Each row is a point on a tangle of strands that fork and nearly touch. The rows are in no order.
Two points are linked if the straight distance between their rows is under 34.1. Some points are linked to none.
j634: [  3  21  -7   2 -23  -8   5   7  15   5 -12   9 -24  16 -13  -6  15  -1
   3 -15 -14  -2  -4]
j39: [ 23  -2 -19  -5   2  -6 -18  -8   4  11   2  29  14  -5  -7  -7  10  -8
   5 -29  -4   9  -3]
j332: [ 18  14  14 -10  -5   7  -8 -22  22  18 -18   7  -7  26 -21  -1  -8  15
 -25   4 -19 -23  -4]
j993: [ -1 -11 -21 -18  10 -40   7  -9 -21  -2  17  -9  38  -3  28  -3 -15  -6
  12 -18 -10  32  -5]
j250: [-14  18 -18 -23  -3 -35  18  22  -9 -10  -3   8   0  20  14   7  -1 -10
  21 -22  -8  28   5]
j392: [-12  -5  29 -20  36   2   2  -3 -15  -8   7 -19  33   0   7  13 -34  13
 -27  19   9  17  15]
j937: [  1   0   6 -10  33  10 -12   0 -15 -14   2   3  30  -4 -12  11 -12   0
 -17   4  15  19  15]
j652: [ 16  14  -2 -22  16 -10  -7  12  12   1  -4  37  10  13  -4  14   8  -4
   6 -32  -1  24  15]
j331: [-11  -5 -16  12  -8   5  -5   3  -7  -4   4  -1  -9 -13  -2 -11  17  -4
   8  -4   5  -3  -4]
j80: [-19  -1  33   8  14  30   4  14   1  -5  -4 -18 -18   3  -5  13  -3   8
  -2  42  10 -32   9]
j527: [-17  22  12 -14   4 -11  11  30  -1 -15 -19   2  -7  35  -9   9  -9   7
   0   8  -2  -2  21]
j950: [ 26   2  -6 -12  31   7 -22   3  -5  -4   5  35  27  -4 -18  11   5 -14
   0 -23  16  29  13]
j297: [-15  24 -11 -22 -15 -40  29  20  -1  -7  -9   2  -9  30  15   2  -5  -7
  21 -18 -18  25   1]
j197: [ -3 -27 -24  28  -5   8  -2  -3 -10  -5  16   4  11 -38  20 -17  10 -14
  17  -2  22  -6 -11]
j126: [-17   4  -2  13 -32 -11  36   7   7  -1   0 -36 -27  19  15   3   1  -2
  14  17 -18  -8 -27]
j907: [ -1  18   5 -28  17 -15  -2  19   1  -8 -11  23  14  25  -2  16  -8   3
   0 -13  -4  23  21]
j609: [-24  19  10   9 -20  -2  14  40  -2 -16  -9 -16 -38  13 -13   0  15   5
  11  18   7 -14   9]
j940: [ 26  -2  10  -5 -14 -14   4 -43  16  28  -4 -18  12  20   4  -8 -18  14
 -23  -2 -32 -10 -18]
j499: [ 24 -19 -23  15  25  13 -23   0 -20  -9  12  23  31 -24 -12  -4   3 -17
  -1 -17  29  18   6]
j40: [-30   8   1  -6   3  -5  15  29 -10 -19  -3 -16 -14  14   1   8   2   5
  13  12   7  -2  10]
j236: [ -1   5  15  10  -7  22  -5  -6  12   9 -11 -11 -19  13 -17  -4   4  13
 -17  18  -6 -33  -6]
j438: [ -6  -9   9 -13  32   7  -6   2 -20 -16   5  -9  26  -6   1  12 -18   5
 -12  13  16  18  17]
j115: [ 20  11  11 -36  30  -7 -11   1  11   2  -6  32  30  17  -1  20 -11   3
 -13 -21  -6  27  19]
j826: [  6   1   2  -7  36  13 -17   6 -14 -16   1  15  25  -5 -20  13  -6  -2
 -16  -2  19  25  21]
j475: [ -1  12 -18 -10  -8 -15   1   7   0   0  -3  12  -7   8  -3  -4  11  -6
  15 -20  -6  11   0]
j804: [-19  -1  -5  18 -27   5  16   9   0  -2   3 -18 -29  -2   3  -4  15   0
  16  12  -5 -16 -14]
j165: [ -4 -12 -17   7 -16  -2   6 -14   0   4   3 -13  -6  -4   8 -13   4  -2
   9  -1 -10  -9 -16]
j144: [  1   9 -11  20 -35   6   3  -4  14   9  -8  -5 -32   4 -14 -14  22  -1
   1  -2 -15 -14 -17]
j167: [  0 -11  -1  18  -8  22  -9 -17   9  11   1 -10 -14 -11  -7  -7   7   6
  -5  13   1 -27  -7]
j524: [ -8   6  -6  18 -31   6  12   5   4   3  -2 -13 -30   1  -4 -10  19  -2
   8   6  -8 -15 -16]
j887: [-23  -5  36   4  11  20  13  14  -2  -7   0 -23 -19   5   2  18  -7   7
   3  43   4 -29   4]
j656: [-10 -13   5  24 -35   2  32 -18   9   8  14 -30 -21  -3  25   3   0  -5
  22  29 -18 -24 -36]
j860: [-25  -2  18   1  -2   6  22  15  -5  -8   3 -26 -16  12  10   8  -5   6
  15  30  -1 -20  -2]
j680: [ 12  -9 -22  15 -14  11 -14 -20   7  15   1   6  -3 -14  -5 -22  11  -2
  -3 -10  -4 -14 -16]
j365: [ 22 -13   8 -12  13 -22  -8 -35 -10  18  13 -13  35  -4  21  -9 -28  13
 -32 -12 -13  11   0]
j772: [-21  17  10  17 -31   0  29  28  10  -5  -8 -30 -44  15  -4   2  12   2
  12  25  -9 -19 -13]
j591: [ 12   3  23 -20  15   2 -12 -22   7  13  -6  -5  21   8  -5   0 -26  19
 -40   9 -11  -2   3]
j990: [ -3 -28   7  22  14  32 -13 -11 -10  -9  12  -2   8 -41   7   8  -2  -9
   2  21  31 -13   7]
j809: [-25  -8  26  -1   8  11  20   7  -6  -7   6 -26 -11   2  13  15 -10   4
  11  42   2 -22  -1]
j551: [-13 -13   9 -10  32   6  -1   2 -22 -19  10 -17  22 -12   8  12 -21   7
  -9  16  19  12  14]
j8: [ 30   5  -8   3 -13   7 -18 -27  23  26 -12  24  -2   4 -15 -13   9   0
 -11 -23 -16 -14  -7]
j630: [  1  -8 -37  15 -19  -7  -3   2  -8   1   7  15   0 -19   5 -22  17 -16
  18 -21   1   7 -18]
j456: [ 21  -1 -16  -5  -1  -7 -16 -17   7  13  -1  21   8  -1  -2 -12   5  -5
  -2 -24 -12   3  -7]
j948: [-32  -1   3 -17  15 -21  25  22 -21 -23   3 -26  11  14  22  10 -16   5
  17  12   1  14   7]
j25: [-17  26 -10 -15 -25 -35  36  23   0  -5 -12  -9 -14  34  16   3  -8  -5
  18 -11 -22  20  -2]
j221: [ 15   7  -9 -36  12 -33   2  -8   3   9   2  16  25  19  17   7 -15  -3
   6 -29 -19  29   3]
j232: [  6 -11 -21  25 -29  14  -3 -17  10  13  -1   6 -10 -17  -2 -27  17  -6
   0  -8  -8 -23 -24]
j432: [ -6  33  12   3 -20  -4   2  30  17  -2 -22   5 -37  21 -25  -3  15   7
  -1   2  -2 -12  12]
j449: [ -1  37   9  -1 -25 -13  13  35  19  -3 -25  16 -41  19 -22   3  19   2
   9  -6   1  -3  21]
j823: [ -5  18   8  -5   5   4 -10  21   2 -11 -15  15 -12  15 -24   6  10   5
  -2   0  11   0  21]
j344: [ -8  16  23  -3  20  22 -11  25   1 -13 -15  10 -10  18 -33   8   1  12
 -18  13  11  -9  25]
j416: [ 19  -9   2 -11  26   1 -24 -19  -8   7   4  10  31 -11  -7   1 -16   3
 -27  -8   9  15   6]
j156: [-15   3 -25  10 -26 -15  15  11  -8  -3   2  -4 -18  -7   5 -15  19 -10
  22  -8  -8   9 -16]
j587: [ 24   3 -17  10 -20   0 -14 -25  20  22  -7  20  -5  -2 -11 -19  15  -7
  -5 -22 -17 -10 -17]
j767: [  4 -22  11  19  13  37 -19 -18   1   2   6  -8  -1 -29  -2   2  -1   1
 -11  22  16 -25   1]
j404: [-15 -13  -1  21 -26   8  26 -11   5   6  12 -23 -16 -11  22   0   6  -5
  19  22 -10 -21 -22]
j343: [  4  13   4 -31  21 -20   0   8   1  -4  -7  15  19  22   5  13 -14   5
  -2 -15  -9  22  16]
j762: [ -6  -6   2  -8  -7 -11  19 -13  -1   3   0 -30   3  13  17  -2 -15   6
   5  11 -20  -6 -15]
j869: [-13  14  18   3   9  18  -7  24   0 -12 -14   0 -19  15 -26   3  10  12
  -7  20   9 -19  17]
j574: [ -5   8  16  -2  21  29 -18  10  -3 -12 -12   7  -2   7 -28   7   0   8
 -18  16  17  -9  17]
j116: [  0   8 -21 -15  17 -23  -2  23 -18 -14   4  23  16   5   1  10  11 -13
  20 -24  11  36  12]
j642: [-10  15 -11   6  -5  -5  -8  38 -12 -20  -3  18 -18 -11 -22   1  32  -7
  19 -12  22  17  16]
j470: [-20 -15 -10  15 -15   9  13  -3  -4   0   9 -10 -12 -16  16  -5  11  -4
  17   9   3 -13 -14]
j946: [-25  -8   0   1   5   1   9   7 -14 -12   7 -17  -3  -3   9   4  -1   5
  16  14   8  -2   2]
j903: [-27  24   3   0 -20 -16  21  45  -7 -18 -13 -10 -34  16  -6   1  13   1
  18   9   5  -1  10]
j371: [-10 -25  18  12   4  13   8 -19  -8   2  18 -18   3 -28  29  15 -16  -4
   8  34   8 -21   0]
j363: [ 11  17  -5   0  -6  -4 -19  28   6  -6  -7  37 -17  -5 -27   1  32  -7
  11 -23  13  14  15]
j537: [ 23 -10 -14  18 -28   7  -2 -37  19  25  -5  -7  -1  -2   0 -22   3  -1
  -9  -8 -23 -23 -30]
j146: [ 10  -6 -38  15 -24 -14  -5  -2  -2   9   9  24  -1 -18   7 -29  17 -20
  14 -32  -7   7 -25]
j926: [  6  30  14   3 -23   2   5  13  27   9 -24   3 -34  34 -27  -2   6   9
 -11   4 -16 -20   4]
j832: [  0  -5 -12   3 -10  -4   1 -16   2   8  -3  -8  -1   2   2 -12  -1   1
   2  -6  -9  -7 -15]
j929: [ -5 -25 -26  30 -15  12   2  -8  -5   0  15   2   4 -36  22 -22  13 -14
  15  -2  14 -12 -16]
j473: [ 17  17   7 -32  26  -7  -8  13  16   0  -6  36  19  20   1  20  -2   1
   0 -28  -4  28  22]
j975: [-10   1   9 -15  -1 -17  20 -11  -4   3  -1 -28   9  21  15   2 -16  13
   2  12 -18  -1  -8]
j780: [ -2  25  -8  -1  -9 -14  -8  28   4  -7  -8  26 -21   2 -16   1  28  -9
  16 -23   8  15  13]
j152: [ 23   2  26 -22  17  -8 -15 -34   8  23  -1  -8  29   9   0  -1 -31  19
 -49  -3 -17   1   3]
j968: [ -4  37   4  -2 -28 -21  17  32  17  -1 -21   9 -37  23 -11   0  13  -2
   9 -11  -9   4  13]
j77: [ 17 -15 -13  13  -6  15 -19 -24   7  15  -3   6   3 -15  -4 -16   4   2
 -12  -7   0 -17 -10]
j27: [  9 -13 -26   0  26  -4 -15   8 -25 -12  15  15  31 -13  -5   1   3 -20
   9 -18  23  34   5]
j659: [ 29  -7 -10  -2  -1  -5 -17 -31  10  24   1  15  18  -2   0 -15  -5  -2
 -12 -22 -13  -3  -9]
j730: [-25 -13  -7  14 -13   8  13   7 -10  -8  13 -15 -16 -16  14  -3  13  -7
  26  15   7 -10 -10]
j219: [ 16  13  -8 -24   9 -16  -5   7  12   5   0  34   7  12   2  11   6  -9
   9 -34 -11  24   7]
j635: [-19 -19   3  -2  24   3   3  -1 -21 -14  12 -18  15 -12  16  10 -12   3
   6  17  15   6   9]
j206: [-16  11  14   6  -2  11   5  22  -1 -11  -8 -13 -25  10 -14   3  10   9
   1  19   7 -18   9]
j208: [-15  -5  25 -21  45   2   5  10 -22 -22   8 -15  37   1   2  17 -30  10
 -21  21  15  25  21]
j283: [ 25  12  11 -16  -3  -2  -5 -26  25  23 -16   8   2  27  -8  -2 -11  10
 -23 -10 -27 -10  -5]
j967: [-15   7 -18  -7  -9 -16   9  13  -9 -10  -1  -1  -8   7   3  -5  12  -6
  18 -11   0   9   1]
j328: [-18  -3 -17  13  -1   1  -3  29 -25 -25   9   4  -6 -18  -8   0  26 -13
  23  -5  26  16   9]
j712: [ -8  15 -21  11 -37 -15  13  14  -1   1  -6   1 -27   2   0 -16  23 -10
  19 -13 -14  10 -18]
j321: [-10 -22  13  24 -21  10  18 -26   1   7  18 -19  -7 -26  31   9  -7  -8
  22  37  -1 -34 -15]
j654: [ 27   2  -5 -15  33  -1 -19  -5  -6   2   4  28  32  -4 -10  12  -6  -8
  -6 -17   9  29  12]
j98: [ -4 -34 -16  23   3  10   0  -7 -15 -10  18   1  19 -41  24  -6   0 -12
  17   2  25  -1  -5]
j270: [ 17  16  -7 -12  -5 -12  -7  27  20   5  -4  43 -16   1  -6   3  27 -10
  17 -43   1  25   8]
j464: [ 10 -10  -9  -2  -8  -6  -1 -24   7  15   2 -13   8   3   6 -10  -8   5
  -7  -2 -15  -9 -13]
j276: [-25  22  -4  -1 -31 -30  43  25   2  -9 -13 -28 -25  32  12   1  -7  -5
  17   5 -17   9 -12]
j744: [  4 -22  -1  28   1  34 -14 -18   4   6   6  -2  -5 -33  -1  -6   6   1
  -8  14  15 -28  -2]
j618: [ 27  -4   0  -5  -9 -13  -5 -38  13  28  -1  -8  15   7   4 -10 -17   7
 -19 -13 -27  -6 -14]
j688: [ -8  20  15  -8  14   7  -4  22   2  -9 -16  12  -4  23 -21  11  -2   9
 -11   5   4  -5  22]
j141: [  2  29  -2  -2 -30 -15  14  16  18   4 -18   8 -32  21 -13  -3  14  -2
   7 -13 -17   1  -1]
j776: [-11   7   2   8  -7  11  -2   9   3  -5  -7  -9 -16   7 -10  -3  10   8
   4   8  -1 -16   1]
j492: [  5   3  29 -24  22  -5  -2 -16  -4   9   1 -15  27   9   3   6 -35  23
 -41  13  -9   3   6]
j586: [-21   1  11   4 -13  -2  29   9   3  -5   1 -32 -21  19   8   6  -2   4
  12  24  -9 -19 -11]
j483: [-22  26  -8  10 -37 -22  36  26   3  -7 -12 -22 -36  23   7  -3   8  -7
  15   1 -18   9 -17]
j830: [-27  -8 -17  12  -3   0   5  28 -23 -27  14  -3 -11 -23   5   0  22  -8
  27   2  21  11   2]
j140: [ -7  19 -16  15 -47 -15  19  14   5   1  -9  -6 -40   4  -1 -17  21 -10
  13  -8 -20   9 -22]
j550: [ 10   6  -4  -4  31  13 -18  10 -13 -17  -4  22  20   1 -26  13   5  -7
  -8  -8  20  23  21]
j88: [-23 -14  13   1  11   9   9   1 -14 -11  11 -20   2  -9  15   8  -8   2
  10  21  11  -4   5]
j348: [ 17 -12   4  -3  28  15 -25 -19  -5   2   3   4  29 -22 -11   2 -13   0
 -29  -3  13   9   8]
j366: [  5  15  10   3 -15  14  -5  -5  22  12 -18  -3 -25  22 -24  -5   6  11
 -17  11 -13 -25  -4]
j895: [-17  13   1  11 -35 -17  44  12   8   0  -6 -39 -27  28  14   2  -5  -3
  15  17 -26   0 -29]
j459: [ 22 -18 -14  11  24  17 -26 -11 -14  -4   7  14  30 -25 -15  -3  -2 -12
 -12  -8  26  14   5]
j666: [-30  -9  -5 -12   8 -19  22   9 -21 -17  10 -28   8   5  30   8 -10   0
  26  11   2  14  -1]
j511: [  6 -11  11   4 -18  -4  14 -33  15  16   0 -35   1  12  14  -3 -19  11
 -12  16 -25 -19 -24]
j125: [ -3 -22 -23  34 -25  16   4 -11   2   4  11   2  -4 -32  17 -25  17 -11
  13   3   7 -21 -19]
j299: [-28  -8  15 -16  33  -4  16  17 -24 -22   7 -19  23   2  15  18 -24   9
   2  22  14  16  17]
j231: [ 17   6  21 -30  27  -6 -14 -20   0  12   0  10  36   7  -2   9 -31  12
 -42  -2  -5  17  14]
j376: [ 21 -19  -4  11   3  17 -22 -32   5  17   1   4  11 -18  -1 -18  -5   4
 -21  -3   3 -19  -9]
j21: [ 12  21  17  -7  -5  12  -9  -6  23  15 -22  10 -16  29 -25   0   1  13
 -22   5 -16 -23   2]
j117: [ -6 -34   3  10  15  12  -2 -16 -15  -5  18 -12  20 -38  28   6 -15  -3
   6  18  20  -3   2]
j69: [ 20   3  26 -27  21 -15 -15 -28   2  18   6  -5  37   5   3   5 -33  18
 -47  -6 -13  13   9]
j971: [ 18 -16 -27   8  22   4 -14   5 -24  -9  15  20  33 -20  -8  -3   5 -20
   7 -19  29  25   5]
j82: [ -4 -17   7   8 -16   0  20 -23   3   9   7 -31  -2  -3  21  -1 -10   7
   5  21 -13 -15 -19]
j345: [ 19  11  -9   4  -3   5 -27  13  10   2  -4  41 -13  -6 -25  -2  30  -9
   5 -27   9   6   9]
j157: [-13  25  10 -19  11 -16   8  32  -2 -14 -16  12   0  30  -8  15 -10   7
   3  -2  -1   6  24]
j957: [  5 -16  -2  23  -5  32 -18 -17   9  10   1  -2 -11 -22  -9 -13  11   6
 -10   9   7 -30  -6]
j114: [  0 -11  -6  -5 -12 -13  13 -26   1  10   4 -27   8   6  18  -7 -11   7
   0   2 -19  -2 -17]
j4: [  5 -21  15  12  31  42 -22 -14  -7  -7   2  -1  13 -31 -13   7 -12   0
 -27  17  26  -6  10]
j477: [-21  13  11   8 -13   8  11  28   3 -12  -8 -14 -34  10 -12  -1  13   5
   6  20   6 -18   7]
j874: [  0 -29  33   3  19   4   1 -28 -16   3  23 -23  23 -37  33  18 -33   3
 -18  26  17  -5   5]
j773: [  8  17 -11  13 -35   1   6   0  16  10 -11   4 -29  11 -14 -16  21  -4
   1 -10 -21 -10 -15]
j65: [  0  17  -5 -11  -2  -9  -2   6   4  -1 -11  10  -9  17  -8  -1   4   2
   3 -11  -6   5   6]
j596: [  2 -12   9   9 -12  -3  19 -29   9  14   5 -38   2   8  17  -1 -15  11
   0  20 -19 -18 -21]
j96: [ 16   8 -14 -10   9  -6 -15  20  -2  -5   2  42   3  -1 -15   8  23 -12
  13 -36  11  26  11]
j280: [-10 -12 -13  13 -19   1  10  -8  -1   4   6 -14 -10 -13  13 -12  10  -4
  16   5  -5 -11 -18]
j401: [-13  -2  23   7   6  27  -2   7   4  -1  -3 -15 -19   3 -12   4   1  13
  -4  31   6 -30   4]
j132: [ 17  -2 -29  11 -21  -8 -13 -10   9  14   2  25   0  -9  -3 -24  17 -16
   8 -33 -13   1 -22]
j727: [-12 -29  10  11  11   8   4 -17 -13  -2  19 -16  10 -29  31   9 -15   0
  10  26  12 -11   1]
j160: [ -7  -1 -10   8  -2   6  -8   3  -3  -2  -2   0 -11  -2  -9  -7  14   1
   1  -1   4  -7  -1]
j788: [-12 -17  -1  25 -25  14  16 -18   3   4  17 -15 -13 -25  24   0   6  -5
  22  25  -1 -29 -20]
j891: [ 24  15  -7  -9  -4  -3 -14   2  23  14  -5  40 -10   6 -14   0  20  -7
   8 -36 -11  11   3]
j228: [ 19  10  22 -34  34  -5 -17 -11   5   7   4  20  40   7  -7  17 -23   7
 -36  -8  -3  23  16]
j391: [ -7   3  13 -20   6 -16  13  -6  -3   2  -2 -23  15  26  12   2 -26  16
 -11   8 -18   1   0]
j509: [ 11  23 -13   0 -25 -20   0  22  14   9  -6  38 -28  -2  -6  -7  29 -17
  19 -37  -7  20  -5]
j850: [ -3 -13 -27  17 -10   3  -5   0 -10  -2  10   8  -2 -21   3 -19  18  -7
  16 -11   7   0 -11]
j641: [ 20 -19  24  -5  14   8 -17 -37  -3  20   7 -14  24 -18   7  -4 -30  13
 -47   8   1  -6   0]
j159: [-13  14  -3   9  -7   2 -11  33  -7 -19  -5  12 -24  -8 -27  -3  29   0
  11  -1  19   1  16]
j747: [ 14 -22  10   4  25  19 -26 -22  -7   2   6  -5  27 -30  -2   2 -22   4
 -35   7  17  -1   5]
j886: [ 24 -25  -8  18  22  25 -25 -16 -10   1   8  10  30 -35 -10  -8  -7 -10
 -24  -5  28   4   2]
j710: [ -8  18   1  12 -23   6  -2  24   6  -7 -11   2 -37   0 -23  -8  28   3
   7   3   7 -14   2]
j381: [-31  -5  11 -15  21  -9  19  20 -21 -23   9 -24  12  11  23  16 -17   9
  11  20   9   8  11]
j300: [-21  -3  14 -19  38  -4   6  17 -25 -28   6 -17  30   4   8  19 -25   7
  -5  18  16  27  21]
j802: [ -6  18   1  -8   0  -5  -3  17   4  -3 -13  12 -12  18 -14   3  10   2
   1  -7  -1   2  12]
j962: [  1   2  30 -24  30   1  -7 -11  -5   2  -2  -7  32   6  -4   7 -35  19
 -40  14   1   8  12]
j515: [ -6  -3  31 -24  35   0  -1  -6 -13  -5   5 -15  33   1   0  13 -39  16
 -44  19   5  13  15]
j977: [ 24   8  13 -31  31  -3 -18  -6   6   7   0  28  37   8  -5  12 -15   2
 -23 -14  -3  26  18]
j269: [-25  -6  27   0  27  21   3  15 -11 -20   5 -14  -1  -4  -1  15 -11   8
   0  36  20  -8  16]
j243: [  2   0 -22  10   2  -4 -11  19 -13 -12   6  24   1 -12 -17  -5  25 -10
  18 -19  19  17   6]
j722: [-18   0 -25   5 -13 -14  10  16 -16  -9   7  -2 -10  -8   8  -9  18 -10
  21 -12   4  13  -8]
j46: [  9  27  -7 -12  -7 -17  -3  29  13  -2 -12  36 -19   8 -12   5  23  -7
  15 -34   4  21  15]
j32: [  9  12  -2 -10  24   4 -17  16  -6 -14  -2  32  11   7 -21  15  10  -6
   2 -15  16  24  24]
j100: [-18  20  -6  -9 -26 -34  37  17   3  -6 -12 -22 -14  37  17   1 -10  -5
  16   0 -24  15 -14]
j901: [ 16   2 -11  -4  19   2 -19  14  -6  -6   2  36  11  -1 -19   9  14 -12
   6 -20  21  25  16]
j872: [-27 -10 -15  12  -6   3   8  18 -18 -18  14 -11 -13 -19   9   1  16  -6
  25   7  14   2  -2]
j296: [  9 -13   1  15 -12  18  -6 -28  11  16  -1 -14  -6  -8   0 -10   2   7
  -9  10  -7 -29 -16]
j534: [  5 -31  13  15  21  29 -14 -18  -9  -6  12  -9  16 -42  14   6 -15  -3
 -13  23  25  -9   8]
j651: [ -1 -16 -22  29 -34  13   4 -13   6  11   5  -2 -12 -24   8 -27  14  -7
   8  -2  -4 -21 -25]
j808: [ 29  17   1 -18  -1  -7 -12  -3  32  20 -10  37  -7  15  -6   4  12  -4
   3 -38 -15  13   4]
j538: [ 27   1 -21 -17   8 -17 -12   4  12  15   8  40  14   0   7   0   7 -18
  18 -47  -8  30  -5]
j190: [ 16  -3  -3 -15  25  -2 -21 -11  -9   1   5  16  30  -3  -4   3 -15   0
 -16 -12   5  19   8]
j409: [  5 -17  12  12  13  32 -19 -19   1   5   1  -7   1 -16  -8  -2  -6   8
 -18  22  11 -21   1]
j867: [ 33  -8  -8  -3  -7  -9 -12 -38  13  26  -2   3  15   2   3 -16 -10   5
 -18 -19 -23  -6 -14]
j614: [ -7   7  15 -27  12 -18  11   1  -2  -2  -6 -10  14  28   7   7 -24  14
  -8   5 -13   3   8]
j526: [ -3 -10  22   4  32  35 -19  -4  -6  -8   1  -6   9 -19 -15   8 -10   4
 -27  25  21  -6  12]
j757: [ -7   3  22   8   1  30  -7   5   8   1 -11 -10 -24   9 -21   0   5  13
 -12  26   3 -31   6]
j653: [ 30  -3 -21 -11  12 -10 -19  -3   5  10  10  40  16  -5   1   0   8 -14
  13 -37  -1  24  -2]
j491: [-17   6 -16   7   5  -8  -3  36 -21 -28   5  11  -6  -9 -15   2  25  -7
  19  -6  25  21  17]
j795: [ -1 -20  18  23 -14  25   4 -25   9  11   9 -14 -13 -24  16   5  -4   2
   6  35   4 -37  -9]
j36: [ 21  19   8 -20  -3  -4  -6  -3  30  16 -13  29  -8  24  -4   5   4   2
  -2 -26 -22   5   5]
j60: [ 25  -6 -17  11 -21   0  -8 -35  20  27  -4   9   2  -1  -2 -23   2  -5
  -9 -17 -22 -14 -21]
j855: [ -6  10  -5  16 -14   4 -10  25  -2  -9  -8   7 -26  -9 -27 -10  32   0
   8   0  14  -8   9]
j631: [  8 -26   9  12  23  22 -16 -21 -11  -1   9  -8  22 -33   8   7 -16  -3
 -20  10  21  -2   4]
j54: [ -8  21  -3 -17 -10 -26  20   4   6  -2 -10  -3  -3  31   8   2  -6   2
   8 -12 -21  10  -1]
j413: [ 29 -23  -7  12  19  20 -30 -26  -5  10   6   8  28 -33  -3 -11 -12  -4
 -30  -7  19  -5  -1]
j980: [ 30  -3 -23   7 -21  -8 -13 -21  18  22   0  29   3  -6  -5 -19   9 -15
   4 -32 -17  -2 -19]
j789: [-10 -16  12  -2  11   7   7 -12  -9  -1  10 -23   7  -9  15   5 -13   8
   0  21   6  -9  -2]
j611: [ 23  14  -9 -12   5  -7 -14  22  10   1   1  46  -4   3 -12   9  27 -13
  15 -40   8  25   9]
j581: [-23  12   7  11 -22  -3  30  22   4  -8  -6 -30 -33  15   3   3   7   2
  16  22  -7 -17 -10]
j327: [-11  -1   5  16 -32  -2  32  -3  13   4   3 -35 -22  14  13   4  -2   1
  12  21 -22 -16 -29]
j893: [ -5  26   5 -24  12 -19   6  31   2 -16 -13  23   4  27  -3  19  -7   5
   7 -13   1  21  32]
j138: [-35  14   4  -4  -5 -13  21  41 -11 -22  -7 -17 -23  16   2   5   4   3
  16  12   6  -3  11]
j909: [ -8 -23  23  17  -6  13  12 -25  -4   4  21 -14  -2 -32  29  13 -15  -8
  19  43   8 -31  -6]
j938: [ -5 -14  13  -3  16  11  -3 -14  -8   0   7 -17  13  -8   8   4 -20  10
 -16  19   8  -5   4]
j220: [ -7 -21  15  14 -15   0  21 -27   1  10  16 -29  -2 -13  32   6 -14  -3
  15  30  -9 -22 -18]
j137: [  1 -36 -12  19  13   9  -3 -12 -19  -9  21  -8  27 -40  27   1 -10 -12
   7   6  26   3   0]
j777: [-24  12  13 -10   6  -5  11  30  -9 -16 -12  -6 -10  24  -3   8  -6   9
   0  11   6  -5  17]
j709: [-16  23 -11  13 -43 -21  28  24  -1  -3 -11 -17 -40  12   4 -11  16  -9
  19  -4 -15  10 -18]
j305: [ 18 -23 -19   7  -4  -8  -9 -32   1  17   7  -5  24 -20  17 -21  -8   0
  -7 -12  -3  -6 -14]
j251: [-28  -9  -6  -5   1 -11  19   9 -20 -14   9 -21   2   0  20   2  -3  -1
  23   8   2   6  -3]
j793: [-16  10 -16 -19   6 -30  13  15 -14 -13   1  -1  13  19  15   7  -7  -3
  17 -14  -4  26   7]
j984: [ -6  -5  17   5  26  27 -18   3  -7 -11  -3  -2   4  -6 -20   8  -4   9
 -17  18  19  -4  14]
j191: [  0 -10  25 -11  24   9  -8 -16  -7   3   6 -18  19  -9   5   5 -25  15
 -29  18   5   0   5]
j535: [ -1 -14 -21  -2  27  -6  -6   8 -31 -25  16   2  30 -12   2   7  -3 -11
  13  -8  26  33  10]
j624: [ -3  11   5 -29  14 -18   5   0  -2  -2  -7  -2  20  25   7   9 -20   9
  -8  -2 -14  12  10]
j346: [ 28   5   5 -10   0   4 -18 -31  20  23  -9  15   6  11 -11  -4  -7   6
 -24 -13 -20  -7  -4]
j853: [-16  -4 -16   0  11  -6   0  14 -18 -15   7  -1   4  -6   3   3   6  -4
  15  -3  14  14   7]
j7: [ 29 -21 -11  13  10  16 -27 -30   0  14   3   9  26 -26  -2 -16  -9  -3
 -26  -9  12 -12  -5]
j178: [ 30   6  -3  -5   0   6 -21 -25  20  23  -7  26   4   7 -16  -6   2   1
 -15 -21 -15  -8  -3]
j426: [ 17  -8   8   4 -18 -11  14 -38  15  20   1 -32   8  19   9  -9 -20  12
 -17   6 -30 -11 -26]
j995: [ -5  25   6   5 -20   1  -4  28   8  -8 -17   4 -36  12 -28  -3  22   8
   1   6   2 -16  12]
j982: [ 14 -12  -8  20 -26  13   0 -34  19  20  -2 -12  -6  -5   1 -16   4   5
 -10   3 -15 -27 -26]
j612: [-11  -7   8  21 -32   0  33 -17  17   5  10 -38 -19   7  22   7  -2  -2
  16  31 -21 -22 -35]
j439: [ 21  15  -4  -4  -7   0 -18   9  20   7  -9  40 -20   3 -20  -1  25  -8
   7 -32  -3   8   8]
j508: [ 26   8 -12 -26  10 -17  -6   7  20  14   3  40   8   9  11   8   9 -13
  17 -46 -14  34  -2]

A fork is a point with three links, a tip a point with one. Leave the first point through the second and follow the links. Name the first fork or tip that comes.
j901, j32 => j88
j438, j937 => j901
j449, j968 => j804
j363, j345 => j36
j957, j167 => j587
j895, j126 => j321
j156, j722 => j344

A fork is a point with three links. Follow the links from the first point to the second and name the forks in between, in order.
j940, j788 => j321
j8, j477 => j587 j206
j526, j65 => j344
j631, j611 => j901
j938, j392 => j88

Name the points in between on the shortest way along the links from the first point to the second, in order.
j376, j27 => j7 j413 j886 j459 j499 j971
j631, j550 => j747 j348 j416 j190 j654 j950 j901 j32
j515, j231 => j962 j492 j591 j152 j69
j438, j300 => j551 j635 j88 j946 j251 j666 j948 j381 j299
j581, j757 => j586 j860 j809 j887 j80 j401
j524, j159 => j144 j773 j634 j141 j968 j449 j432 j995 j710 j855
